Points, in no order, along strands that fork, close into loops and pass close to each other.
Two points are linked if the straight distance between their rows is under 142. Some points are linked to none.
J691: [ 29 -34  25   0  22 -22   5  22  37  18  30  20   0  17   0  19  -5   7
  14  10   1 -14  21  21  24 -27 -16   7   8 -38  13  18  13  15  13  29
 -34 -23  22   7  -2  26  39  45  16]
J518: [-16 -10  18  -4  19 -14   2  20 -89 -15 -40  54  -3  -9   7  -4 -20   5
  21   1   5  39   2 -38 -55   4 -17  11 -15  25 -67 -31  33  56   4   2
  17   4   4   8  -7  13   6 -11   5]
J759: [-21 -21 -28  -4  22 -27   7  12  33 -24  33 -27 -10  18 -30  31 -27 -41
  10 -13   4   0   1  -1  34 -26  -5 -11  -9 -16 -26 -10 -29  12 -12  -1
  -5   8  13 -12  -8 -14   2 -15   0]
J918: [-15 -18 -34  30  10   3  25  -6  17  18   6  -6 -36   4  11 -35   3  18
   9 -26  -4  34 -29 -23 -13   8  44   4 -44  58 -21  53  54 -12 -49 -14
 -18  24   8 -27  -3   2  -6 -44   3]
J289: [-50  31   9 -19  20  22 -39   8  48  -6  25  -7  16  24 -17 -12  13  14
 -16  23  25   0  10  20  28  15   2 -21   6 -27  24  18  22  27  -3   9
   7   4   1   9   1   9  -6   1   7]
J72: [-15   6 -12 -11  11 -15   9  15  23  15  17 -20 -33  38 -20  10 -24   3
  -4  -9   4 -35  -7   7  46 -35  10 -19  -7   2  13  19  -2 -16  16  10
 -19  37  11 -22  26  14   0  -4   4]
J888: [-11 -12  32  18   4   4   7  19 -24 -30  -9  -8 -36  -7   3 -21  -4 -27
  -1  19  -8   6 -12 -26 -36  -4  32  19 -21  15  -9 -29   9  26 -13  26
  23  11 -23   8   9  -5  10 -46   3]
J192: [  0  -5 -21  -1 -42  11 -21 -15  44  -2  33 -19  38 -12  -2 -14   1  29
 -14 -11  16  -2   8  46  39  47  52  13  -3 -12  22  46  37  27 -16   3
   8 -42  -8  17  24 -11  15  -9   2]
J3: [-29 -11   5   6  18 -34   7   9  -2   3  22 -23 -19  10 -27  -4  15   5
 -10 -30 -22  17 -43 -32  -1 -18  19  38 -45  55   2  -8   6 -26 -30 -16
 -14  44  22   5 -38  18 -24 -58  14]
J616: [ 44 -16  -3 -11  12   5  10   6  29   8   2 -26  -4   7  35  11  -8 -23
   4 -14  27 -14  24  44   6  25   8  28  13 -29  -9  11 -17  21  -4  52
   7 -26 -15  -6  16 -24   8  24   4]
J312: [ 44   5   4   0  -6 -24 -16 -14  -2   1 -22 -24  -6  -1  -2 -24  19 -19
 -16 -39   9  -9 -35   2   5 -17  29  37  20  30  15 -31 -54 -20 -13   9
  36  26 -15  -9 -14 -29  -7 -16  -6]
J992: [ -2   5 -17 -29 -19  -1 -25  -5 -72 -14 -47  18 -26  28   9 -21  -6 -22
  12  -7  29  21   4 -25 -49  -3 -10  23  24  25 -55 -39  41  36  13   2
  44  -6  -6   4  24   2 -21  20   3]
J817: [-23  45 -21 -25  -8  22  16 -27  -9  19 -14  -1   2  10  26   2  21 -15
  -7  -1  31 -20  24  37  13  71 -11   1  11   0   7  34 -12  -2  10  43
   2 -20   2  28  -8  -9 -30  16  12]
J832: [ -8  18  23  13  -2  13 -41  -8   5  -3 -15  39  23  -1  17 -16  34  21
  -1  35  12  35   6 -23 -45  14 -15  -9   0  22  26   5  23   8  -3  28
  10   5   5  35  11 -18 -27  22 -19]
J144: [ 21   1 -26   1  31   5   3  -4  -5  27 -37   0 -28  17  24  38 -12  -7
  20 -31  -3 -26  42  27 -24  20 -15 -13  26 -12  14 -15 -16 -24  17   9
  12 -27  32 -23   5   7 -15  27  30]
J596: [ 66 -14  25  22   9 -14  -5  33  28   7   2  -5   8 -15  21  25  -4 -18
  39  24   9  20  15  52  -6 -15 -30   0  12 -15  19  14  20  -2  13  27
 -43 -29  15 -26 -28  25  55  25   3]
J492: [-46  45 -50  13   1  17   7 -35  15   1  -4  -1 -11  -9  13  27   7  13
   2  -1  27  30  13  -8 -13  34  -9 -57  -3  24  -4  38  25   1 -15   8
 -16   1  13 -14   9 -12 -36  -5   4]
J321: [ -9  -3  -7 -34  34 -11 -20 -19 -12  23 -31   0 -18  43  11  27 -23 -19
  29   0  23  17  53   2 -22  21 -16  -8  10 -40   8 -11  -8  31  25   0
  -3  17   4 -18 -14  -2 -27  19  34]
J726: [-26 -10 -23 -23  58   8  15  14  -5 -23  38  18   2  -6 -28  -6  -4  -8
  -7 -15 -33   1 -12  -2  21  -6 -47  26   9 -21  -9 -57  15   2  14 -53
 -19 -45  17  23   3  10 -10 -17   9]
J318: [ 17 -11 -30  26 -13  21 -18 -49  -3 -12 -14  10 -26 -17  24 -36  -3  21
 -17   7   7  37  -8 -21 -41   5   8  21   4   3  37   7  17   5 -23 -10
  30  25 -41 -29  21 -21  22 -14 -24]
J607: [ -7  21  15  -3 -17  43  -3 -14 -12 -23 -10 -15  36  -2   2   5 -29  22
 -11  15  -4 -10   2  11 -14  -7 -23 -18   0 -45 -13 -27   9  33  10   1
  38  -2 -31 -24  38 -35  23   7  14]
J340: [ 51  -3   3 -19   3 -44  12  -2  -6 -29   6   2  -3 -21  -2 -20   5 -20
 -26   7  23 -32 -30  -8  10 -26   4  35  29  26   2 -62 -37  11 -19   8
  30  -9   5  10   7  -7  -1   7  -5]
J59: [-39  22  -5  21 -19   8 -13 -29 -15 -15   7  34  26  -9  23  19  -2  37
   2  11   5  51   2 -35 -36   2 -22 -50 -40  26  -3  27  38  14  -5  20
  -6  21   4  11  19 -17 -21  15 -22]
J506: [ 31 -21  -6  18 -12  11   2  10  16  15 -14  -7  12   4   5  22   7  11
  32 -17 -13  12  -9   2 -14  11   5   6 -39   4  17  14   5  -2 -11  11
   3   2  -3 -33   6  -7 -23   0 -13]
J196: [-15  38  12 -14 -18  14   7  -9  22 -17  -2 -47 -10  11  -5  10 -32  15
  -1  17  16 -26  17  20 -25  11   2 -14  17 -44  -9  18  19  34 -14  18
  30 -16 -47 -29  24  -4  14  -8  11]
J906: [-30   2 -30   5  26 -16 -43 -23 -33  16   4   2 -52  22 -13   1  12 -16
  -6 -35  62  15 -12 -26 -35  33 -12  18  40  19  21 -42 -42  -2   0  -5
 -30  27  21 -19 -29  -3 -34  -1  42]
J175: [ -3   9 -40  -2  41  -8 -26  20 -26  33   4 -33 -34  10   7  16  -5 -22
  18 -13  -1  17  -6 -24 -12  -4  -4  32 -24   2  14 -12 -37 -12 -10  26
 -30  49  40 -27  -3  -4 -18  18  -9]
J702: [  1  27   0  16 -66  -1  -2   2  44  53  10 -20   1 -28  10 -29   1  43
  -4 -31   7 -16 -26  14  21  14  35 -18  -2  51   6  42  37  -4   7 -43
 -24  10 -10 -36   9  14 -18 -12   3]
J579: [ 47 -36  -1  15  -2 -17   6  31  12  -4  43 -19  10 -39   5  12  20 -42
  10 -17   8   4 -30  31  21 -22   6  17  40   1  18  11 -42 -59   1  -8
 -24  -2  27   0 -42 -24  44   1 -11]
J751: [ -3  -6  -9   0 -14 -18 -29 -15 -17  -2 -16 -10  -9   6 -18  -9  26 -29
 -14 -29  50  10 -25 -18 -14  27  19  29  16  24  24 -35 -44   0   6 -17
  15  16  -5  14 -28 -29 -37 -24  18]
J666: [ 16 -23 -11  30  29 -13 -21 -12 -12  14 -30  17  28  -6  25  18 -27  22
   4  30 -14   0  27 -21 -46 -16 -24 -17 -30 -19  10 -25 -25   3  25  38
  -7  12  11 -16   5  25   4  57 -25]
J720: [-10 -12   8  -5 -43  16   1 -26 -36   6 -20   4 -30  29 -20 -12   2   2
  12  -8 -33   7 -21 -47   5   2  34  28 -17  11 -28  48  18   4 -28  -4
  16  35  -3  11  37   9  18 -18 -22]
J757: [ 21  -1  26 -25   0 -11  19  -1 -17 -36  18   1 -14  -1   6 -34 -22  15
 -25  46 -12 -27  -6 -19  -3 -37  -8  37  30 -31 -24 -58 -17  15  -5  14
  27  -8 -29  35  11  10  21  18 -10]
J680: [-31 -16  13  12  25 -53  10  29 -30 -41   7   3 -10 -10 -16   5  -1 -16
  -7  27 -22  13   1 -43 -23 -11  20  25 -37  27 -36 -35 -19  17 -16  -5
   6  -4 -28  52 -37  25   3 -58   3]
J573: [-57  37 -40 -10  10  33  -4  -7  18  31   0   7 -36  -7  17  10  21   1
 -10 -15  -2   5  11   5   2  47 -32  -5  -7   4  19  14  17 -12  16  30
 -28 -15  14  17  -2 -13 -29   1  22]
J412: [ 22 -22 -21 -10 -10  -2 -19  23 -36 -11  21  19  23 -12  14   4  15 -28
   7 -18 -21  11   5   0  16 -17  -9  29  11 -17 -16 -37 -51 -25  18 -11
  10 -19  37  53   8  -9  -4  28 -15]
J341: [ 28   3   2  26  15  -4 -34  17  16  10  -2  12  38 -16  17   1  16  30
   3  49 -21  23  22   3 -40 -19 -38 -23 -12  -9  49 -13  -4 -11  17  18
 -10  -6 -14  17  -9  14  10  23 -33]
J538: [ 19  19  34 -40  -3  10  -3  30   2 -25  -8  -3  57  -3  -3  22 -11  -3
   2  11  -9 -17  12  20   4 -10 -39  -5  10 -36 -31 -12   8  25  17  33
  17 -28 -13  -4   0 -43   7  11  -3]
J560: [  1  -2   2 -15  50  -1  12  11 -46  26 -20  20   8 -12  38  35 -32 -10
  26   8 -34  -2  28  -2   8 -12 -41   7   1 -22 -46 -41 -13 -23  21  -9
 -37   0  25   4 -21  15 -18  31  30]
J114: [-23 -11   8  37  16  -6  28  -1 -12  -9   1   5 -39 -11 -22 -32  20 -19
 -48 -19  18 -36 -11 -18   7  18  33 -27  21  44  30 -22  15 -12  11 -14
  29 -16  -9  19  14  -4 -12 -61  11]
J248: [ 41  -4 -19  -2  -5   2  -1  13 -42   0  -1 -10  23 -11  22   9  30  -5
  14  12 -25   3 -25   0  31  -8 -12   7  14  31  -9  -8 -61 -59   5  -3
  -8  11  34  15  -1   7 -11  24 -26]
J395: [ 17 -28  -3  20 -29  42   0  12   1   1  -8 -10  -9   9   5 -37 -12  43
  -1   1 -50  12 -21 -23   3 -24  41  12 -21   6   8  30  44  -1 -36 -31
  13  42   1 -16  35   2  21  -1 -25]
J831: [-10  -6  55 -25  10 -26  37   2 -32 -29  -9  11   9  -1   2  -3 -40   3
 -25  37 -26 -12  16 -32 -26 -21 -29  13   6 -40 -58 -43   5  58   8 -13
  15 -17 -41  28 -23  -3  21 -13  -7]
J272: [-13 -17  17  54 -10  11  -2 -16   4   2 -57  18 -18 -19  -5   2 -17  -6
  27  18 -23  32 -23 -23 -52 -44  12 -40 -58  48  15  12  35 -27 -19   5
   1   4   4 -15  -8  38   3 -51 -10]
J997: [-17  -2   1   4 -31 -23  -6   6 -54  -9  -5  18  15   6  14  19 -13  14
   8  17 -23  -3  -2 -52  12 -25  18  -2 -23   5 -34 -15 -29   5   6  13
  27  25  -5  17   4   3 -11  12   0]
J778: [ 31 -50  11  36 -21 -36   9  27  48  -3  52 -18   9 -35 -18 -12  16  18
 -16 -31 -14   0 -22   7  11 -42  33  -7  10   8  29  21 -19 -36  22  -9
 -27 -11   4  34 -15 -16  37 -21 -13]
J498: [-41 -20  -5  -3  -1  48 -18 -35 -49 -17 -11  19   6  19  18   9 -12  -1
  19 -28   5  48  -5 -29 -31  16 -32 -12 -19  17 -39  29  47  14   4  23
   6   7  23   3  55 -36  -8   0  -6]
J790: [-22 -10   3  16  -8 -25 -20  -2 -63 -20 -31  15   8  -4   2  28 -17  11
  23  34   5  32  -4 -67 -41 -21 -19  22 -27   2 -43 -27  -5  34 -18   9
   9  34   1 -12  -4  18 -10   9  -7]
J111: [ -5 -17 -13 -15  19  14  12  16  41 -29  44  -1  57  -1 -24   4  36  -3
  12  17 -37  31  10  30   1  12 -10   9  -5 -15  17  -8  -8 -12  10 -20
  11 -45   1  48   2 -19   8  -5  -4]
J10: [ -9  -6   5 -24  39 -47  62 -16  16  22 -16   7 -42   4  31  46 -20 -24
 -11 -22  27 -19  40  12  18   9   0   1  -4 -27 -33   8 -39  -4 -15  13
   0 -17 -24   6 -53  12   7  -6  14]
J881: [ -8   3   4  -4 -20  31 -32  35  35  -5  16 -13  61   6  -9   2   4  35
  21 -14 -25 -10  -2  23  28  -1  31   4 -23 -17  19  35  42  26   4   7
  36 -38  18  -9  46  18  26  -8  -3]
J588: [-33   5 -12 -11  -4 -32  20  13 -23 -30  -1  18 -12 -21  -1   1 -11 -19
 -26   8   3 -10  -6 -16  13   4   8  28 -14  31 -40 -51 -37  39   9 -15
  22 -30 -25  38 -35  -2 -20 -45  11]
J974: [ 30  22  11   9 -54  13 -21  -3  23  27  23 -20  33 -31  23 -10  39  -3
  19  -5   8  -7 -17  56  38  36  37   5   9   7  13  76 -27 -14 -24  -6
 -15  -3  20   0  -6 -17 -11  14 -10]
J591: [-16   1  35 -24  -6  -9  -2  23  30 -35  18  16  43   0 -29 -10  10 -10
  -8  38 -20  -3  12  20  -7 -18 -36 -12  19 -36   4 -21  20   9  13  -6
  20 -47  -9  48  -7   0  12  -8   5]
J687: [ 12  -6 -13  -9  23  21  13  -4  -5  27  -4   5 -48  -5  20  34   9 -10
   9   8  28 -16  18  46  26  17 -25 -12  48 -12  30   2 -20 -35  15  -4
 -27   0  11 -24  -7  11   5  10  37]
J610: [ 35   6   5 -13 -21   6  14  -6  29 -11   8   5  26 -37  30  29  -5   0
  11   2  12  25   2  23  35  11 -18 -13 -15 -30  -5  44  -6  25 -14   2
  -4  -8 -55 -30 -29 -32  46  16 -29]
J752: [-10  -1 -12 -18 -10  22 -17 -27 -72 -26 -38  19  -8  20 -15  13 -22  -3
  11 -13  11  20  14 -31 -44  24 -10 -39  36   4 -56  -1  36  28  -3  16
  29  15  22 -14  49 -20   4   4  -3]
J903: [-10 -10   9 -10  40 -16  19  39   5  20  28  12  -4   9  24  29 -26 -15
   6  -3 -41 -20  19  12  14 -27 -34   3   5 -43 -31  -6  -7 -18  29  15
 -39 -31  34  17 -20  16  -1  30  11]
J105: [ -1   2 -31   0 -26  32   0 -13 -32 -11   9 -30  20 -18  -4  24  15 -28
  11 -21  -4 -12  -7  -4  49  21  12   6  12  11 -19   3 -60 -54 -32  -8
  -7  23  60  -1 -10   3 -30  10 -15]
J80: [ -3   9  36 -11  14 -27  -4 -14  12  -1  13  -8   8  14 -18  10  18  11
  -6   4  23 -22  -7  -8  -9   4  -2 -31  38  11  12 -40  -2 -18  -3 -15
 -28  34  62 -19 -17  29 -31  21  30]
J577: [-14 -36 -62   7   1  58 -20  10   8  11  23 -44   0  24 -10 -42  11  23
  -3 -43 -20  -1 -17  -4  28   6  29  17   2  18  34  -7   6 -45 -11 -32
 -18   3  62 -21  21 -14 -24 -13  36]
J599: [  4  -6  24   7  24  -1  10  36  -9 -29   9  25 -21   3 -16 -26  -4  -2
   6  23 -11 -31  -6 -14 -32   0  17 -11   0  24   1 -26  28   4  -7  15
   6 -14  28  22  32  34 -15 -19  -4]
J858: [  5  17   2 -23   8  10 -29  10 -50  18 -48  21  27  10  16  34 -16 -24
  36  19  -9   9  15  25  -3 -11 -45 -30  14  -1 -19 -48  -5 -21  47 -14
  -6  -1   5   2 -10   6 -17  50  22]
J338: [ 39 -10  16  -1   0   4 -30  29  21 -11  22  10  53 -19  27  28  13  -1
  38  20 -13  30  14  50  -7   4 -12 -10   8 -47  16  51  12   7   3  24
  -7 -32  -8  -7 -11 -24  49  31 -21]
J255: [ 26   6 -40 -32 -32  24  -1   1 -11   9 -39 -18  24  21 -24  18 -19 -15
   6 -23 -22 -36  -2  29  35 -27 -10  -1  -1   5 -24  -9 -20 -35  24   5
  29 -26   5 -14  36  -4 -19  25 -20]
J405: [  1  41  22  -2 -48   8 -27  -7  24   9  25  -6  26 -12  13 -29  40  44
  -2  18  13 -14 -22  -2   5   6  29 -12  22  -7  23  49  -7   8 -37  -2
 -19  45  10  -8  -6  -2 -26  31 -18]
J364: [ -7  -3  13  21  -5 -17   7 -26   7  25 -63  21 -43   3 -18  16  -9  -5
 -10  17  19  12   9 -33 -41 -20 -11 -36 -33  18  21   6  23   2   5   3
  -9  18 -28 -13 -10  32   7 -30  -2]
J170: [  4  21   1 -43  -3  11 -15  12  -4   0 -11 -12  34  29  -5  -1 -34 -51
 -12  10  -1 -31  13  28  42 -31 -24  11  11 -16 -41 -14  -8  -4  36  24
  23 -30  -5   6   3 -12   2  32  -5]
J358: [  6 -16 -36 -10 -24  33  -8 -23 -17 -31  11   1  21   9  -6 -43  11  16
 -12   0  -6   0   7  -3  20  34  13  45  -7   0  -1 -22   8  12  -8   6
  49  -5  -9  16  62 -22 -11   5 -14]
J430: [-40  17  34 -17 -15  22  -7   5 -30   5 -16  23 -46  20  18 -32 -32   4
 -36  16 -26 -12  16   1  -9   4  16  11   5 -46  -5  24  47  39   8  19
  17   1 -51  18  40  -6  39  11  -5]
J414: [-43  25  50  -8  -8  22  39  25 -22 -24   9  -3  -8 -15   8  -9 -28  26
 -22  25 -28 -16  14 -27 -12 -23   0 -14  -4 -53 -32  11  34  52   0  11
  -5   1 -43  32  12  11  40  -1   6]
J252: [  2 -18  34  33  -9  -6  20  20  31 -14  47 -15 -24 -14 -30 -43   6  18
 -31 -18 -10   0 -29   3  12 -16  64  -2   1  15  23  34  31  -8 -12  -8
  -9  16 -29  11 -10   4  29 -44 -12]
J210: [-21  25  -2   2  15 -41  49 -21 -28   1 -27   8 -17  -4  24  27  -7 -17
 -28  -3  15 -15  18 -20   2   6  13  10 -12  28 -27 -17 -38  -4   3  13
  15 -28 -30  10 -37  -5 -12 -31  10]
J43: [ -2 -29 -46  23 -38  33   5  17  24  -3   8 -31 -11  20 -19 -20  -4 -11
 -30 -44 -15 -28 -25  21   4 -13  46  -3   6  25  24   2  -2 -19  10  -5
  24 -12  37 -21  38 -16  -3 -19  27]
J717: [  1  20 -32  10 -37  20   0 -47  48 -10 -11 -35   3  -9   0  -4 -11  10
  15 -11  24 -14  22  16 -40  39  29 -13  14  -4   5  25  13  26 -27 -17
  39 -14 -44 -47  12 -21  -4 -20  -2]
J300: [ 30  18 -14 -17 -17  13 -14 -11 -50  -4 -43   3  39  -5   4  29 -13  -6
  16 -11  -7 -18  10 -12  -9 -19 -17  -9  -6  28 -19 -34 -15 -19  41 -14
  42 -27  22 -22  28 -17 -21  34   9]
J999: [  4  -7 -41  10   2  -3 -17 -34 -36 -13  -3  25  -6  16 -25 -31  23  20
  -5  26  -4  41 -23 -44  -6   5  -6  35  13  21  15 -34  12  21 -23 -45
  37  39 -20 -24  25 -12   6 -18 -29]
J485: [ 35  32  -7 -20 -15  -9  31 -10  46  -5  -1 -23   6 -21 -10  20   3 -27
  12  10   2  -1  -3  57  29  28  -2  -9   7   4 -17  40 -14   6 -24 -17
   6 -22 -45 -40 -46 -17  13 -11 -25]
J753: [ 13   9  -1   8 -46   7   3  -7  34  46  12 -32  -4 -28  -1 -12  27   3
  17 -41  -1  -2 -19  38  24  45  49  15  -4  26   6  45  -9   0  -7 -35
 -39  -7  35 -11 -30  -5 -13  -9  25]
J990: [ 30  12  -2 -24 -23   7  38   1 -26  19 -47 -10   6  -5  12  31 -23  -5
  30 -25 -17 -37   1  35  29   5  -4  -2  15  -2 -44  29 -20 -32  17  23
  14 -24  -6 -32  11  12  18  24 -20]
J979: [ 29  18 -45  -3 -16   5  17 -17  20   6 -17 -45   6 -18  -8   2  -7 -19
  16 -29  19  -4  12  50  -4  46  14  -6  14  24  -7  -1 -30 -14 -14  -4
  28 -30 -35 -34 -10 -28 -14 -41  -5]
J951: [-25   6 -21  -2  38 -24 -14 -10 -11   7 -30   7 -45  26 -33  26   0 -27
  20 -21  26  19  18  -1 -21  16 -28  -3  -7 -14  28 -30 -13   2  10 -27
 -27  18  -5  -7 -44  14 -20 -25  39]
J639: [-30 -12  20  28 -22   6 -24   8 -30   8  26  35   5  10   8 -11  -3  22
  -8  39 -22  -7   8 -40   3 -34  14 -26  14 -21   6   2 -35  -5   4   6
   1  35  -2  49  27  22  -6  25 -18]
J352: [  9  29  10   4  14 -18  -1 -37  17  31 -30  17   3  -2 -32 -13  14  28
 -17  26  19  17 -10 -16 -13   1 -32 -19 -33   9  31  15  19  10   7  -9
 -32  64 -25 -30 -35  38  -2   1 -19]
J276: [ 13  31  43  15 -55  -1 -17  -9  47  18  41 -21   5 -48  14 -50  22  39
 -21 -10  -8  -5 -27   4   4 -13  29   2  22  15  16  46   9  -2 -24 -51
 -20  34 -14 -22   1   6   3  11  -3]
J981: [ 19 -26  22 -15  57 -48  36   6  23   3   2  -2 -27  -6   4  29   9 -30
  -3  19  40 -12  15   7  -7   1 -28  -8   3   1 -18 -18 -33  -8 -11   7
 -23 -24  -6 -28 -61  -1  11  -4  10]
J955: [ 10  -5  27  19 -46  51 -32  28  18   4  13   3  21   8  10 -29  15  34
  22   3 -39  28 -10   7   2 -15  35  16 -33   9  33  55  74  15 -16  -9
   0  -2   5  -4  33  22  25  -1 -22]
J230: [-22  14 -14   0 -36 -17   9 -34   1  26   3 -33 -37  44 -37 -14  -8   0
   1 -40   3 -18 -21 -30  23   4  27   3  -4  11   2  51   4 -19  -5  -3
   9  47  -2  -3  15  12  -6 -32  -8]
J530: [-22  12  27 -22  11  -2 -38  20  22  18 -19  10   9  43 -13   5  -1 -22
  26  16  21   6  29  31 -13  -4 -19 -13   7 -29  19  -2  29   7  21  10
  16   3   8 -10  12  22   5  12  34]
J375: [ 42  -9  25  26  10 -19  21  12  30  25  25 -12 -11 -51  14   9  -5 -18
 -17  -6  26   7 -39  30  51 -14 -13   1   6  17  32  33 -14 -46   9  -8
 -47  -5  -7 -32 -38  -6  31 -11 -15]
J794: [ 13   4  52  17  40 -36  19  12   2   2   3   2 -16  11 -23 -34  19  14
 -31  12  25 -23 -16 -27 -15 -27   3 -21  15  17   6 -44   1  -9  13   9
 -16  27  24   3 -15  51 -20 -12   8]
J736: [  7 -17  -8  -2   4   3 -15   7 -25 -48  29   7   6   9 -38 -58  17  10
 -14  23 -17  13 -13 -18 -10  10  21  30  29 -12  12 -52   8  31 -25 -42
  42  26 -11  15  37  -5  20 -10 -26]
J141: [-28  -1 -36   7  -9  12 -21   0 -17  30 -18   8 -16  -4 -12  21   0 -23
 -10 -25 -19  -4  -6  -5  40 -14 -16  -9 -14  -7  29 -25 -50 -40  36 -45
 -11  15  14   6   6  -7 -21   4  24]
J885: [-25  33 -18 -30  -8  -1  -2 -34  -1  -5  -9  12   6  28   2 -36  -4   5
  -9  14   6 -12  16  -1  -4  44 -17  16  15   4  -9  -8   6  28  25  20
  29 -18 -39  25  29 -22 -31  12   3]
J539: [ -7   2  20  11 -21   3 -22 -13   8 -17  16  -2  25   6  -8  -7  19  20
  -9  16  13 -22  -9 -12  15 -19  22 -25  29  -9  18   1 -47 -10 -19  -5
   0  33  20   0 -13 -10 -24  20   4]
J351: [  8  11  21   2  17 -17   0  -3  40   0   2   8  17 -21 -40   5   1  35
  -4  37 -10   2  14 -16  11 -25 -33 -41 -48 -36  14   6  38  14 -10 -13
 -47  26 -44  -5 -19  39  33  26 -30]
J273: [ 15 -33 -40 -29   1  19 -10  18   3 -19  24  10  43   2 -19  15  13 -29
   8 -25 -48  17   1  23  41  -8 -24  45  -6 -38 -15 -10 -14 -29  28 -37
  -2 -31  19  47   2 -41   7  21  -3]
J740: [-28 -13 -46  22  -9  30 -15  -5  27  28  17 -58 -33  25  10 -41   8  -1
  10 -56   5  25 -33 -17 -12  14  43  17 -22  43   6  42   9 -19 -28 -16
 -33  30  56 -28   8 -34 -20 -25  23]
J14: [ -2   6  24  34 -27  11  14 -14  -6 -15  31  -6 -21 -15  -7 -59  13  28
 -49   3  11 -24 -35 -20  -3  14  61 -28  37  26  27   5  20 -19  -6   1
  14  30  -3  -4  27  -6   5 -22  -8]
J448: [-11 -27  32   3  75 -31  17   6  25 -18  36  31  28   9 -27 -31   1   5
 -25  32   7  20  36  -9 -16 -21 -53 -11 -18 -38   3 -23  13  10  18 -16
 -43 -34   7  36 -28  47  -2  -6 -12]
J886: [  7  33  -3  10  13   1  33   1  16  37   7  18 -20 -48  29  45  21  14
  -1  -2  21  -7  -3  44  34  13 -11 -29   1  13  32  34 -10 -33   7 -12
 -50 -14   6 -11 -31  20  13  -3  15]
J649: [-18 -25   4  29 -20  32   8  11   0   5   2  30 -37   8 -15 -19   3 -20
 -29 -21  -8 -13  -2  12  11  -2  37 -30  -7  30  59   1  29 -19   4   1
  23 -23  19  19  46  -3  11 -41  25]
J564: [ 10 -13  -3 -28  50  -5  -8  18 -35  17 -15  10 -30   9   7  51  10 -24
  49 -22 -17   9   2 -11   1 -10 -29  37 -13 -25   5 -43 -39 -32  -6  -9
 -42  21  37   1 -21  24 -14  30  11]
J980: [ 48   4  17 -15   5  -6  62   3  10  13 -25   5 -10  -6  44  20   1  -2
   9  16  -4 -22   9  40  17   8  -9  -3  16  10 -19  27 -11   1  14  46
   0 -36 -25  -7  -7   7  10  32   1]
J355: [-16   6  29   5  50 -15  17  14  17  -2  21  38  44  -7  11   1 -10  43
 -26  15  14   0  28  -7  -7   8 -34  -9 -21 -45  -9   6  32  38   3  -2
 -34  -7 -34  19 -13  27  20  31 -29]
J223: [-36   7   3 -19   9 -25  27 -23 -38  19 -38  42   5  19  13  50 -28  -2
  17 -13 -11  -1  22 -39 -11  -4 -11  -3 -24  17 -31  11   0   3  12   8
  22   1  -8  10  -2  -2 -24   5  26]
J303: [ -1 -18  35  26  60 -35  29   5  51 -30   8  -5   1  -4 -25   0   4  -8
  -9  44  36  -6  14  -5 -12 -24 -42 -14 -16 -14 -18 -13  15  -1  -2   0
 -37 -24 -10   3 -63  24  23  -6 -21]
J481: [ 30 -22   0   3  -7  19 -16  -9  69 -16  36 -38   5  -3  -2 -17   0  -8
  -6 -11  31 -22 -18  33  13  13  38  14  19 -20  29   6  -6  37 -26  10
   6 -27 -15   6   4 -33  18  -8  -4]

A tip is a point with one link. Name the tips that can be reached along the links from each point below, in the order of the rows.
J375 | J918, J289, J430
J881 | J759, J175, J105
J210 | J318, J666, J272

A fork is a point with three links, a tip a point with one. Leave the first point through the second and follow the links. Name the first fork or tip that comes.
J430; J414 | J321
J272; J364 | J210
J616; J481 | J759
J579; J778 | J918
J759; J72 | J255
J560; J903 | J538
J196; J717 | J560

A piece is all that can be reached along the links. How many separate loops has the piece of each point below (a circle has one, a figure eight two, a Y none), and how many tips (points with one link)?
J858 | loops 1, tips 3
J430 | loops 0, tips 3
J752 | loops 2, tips 3
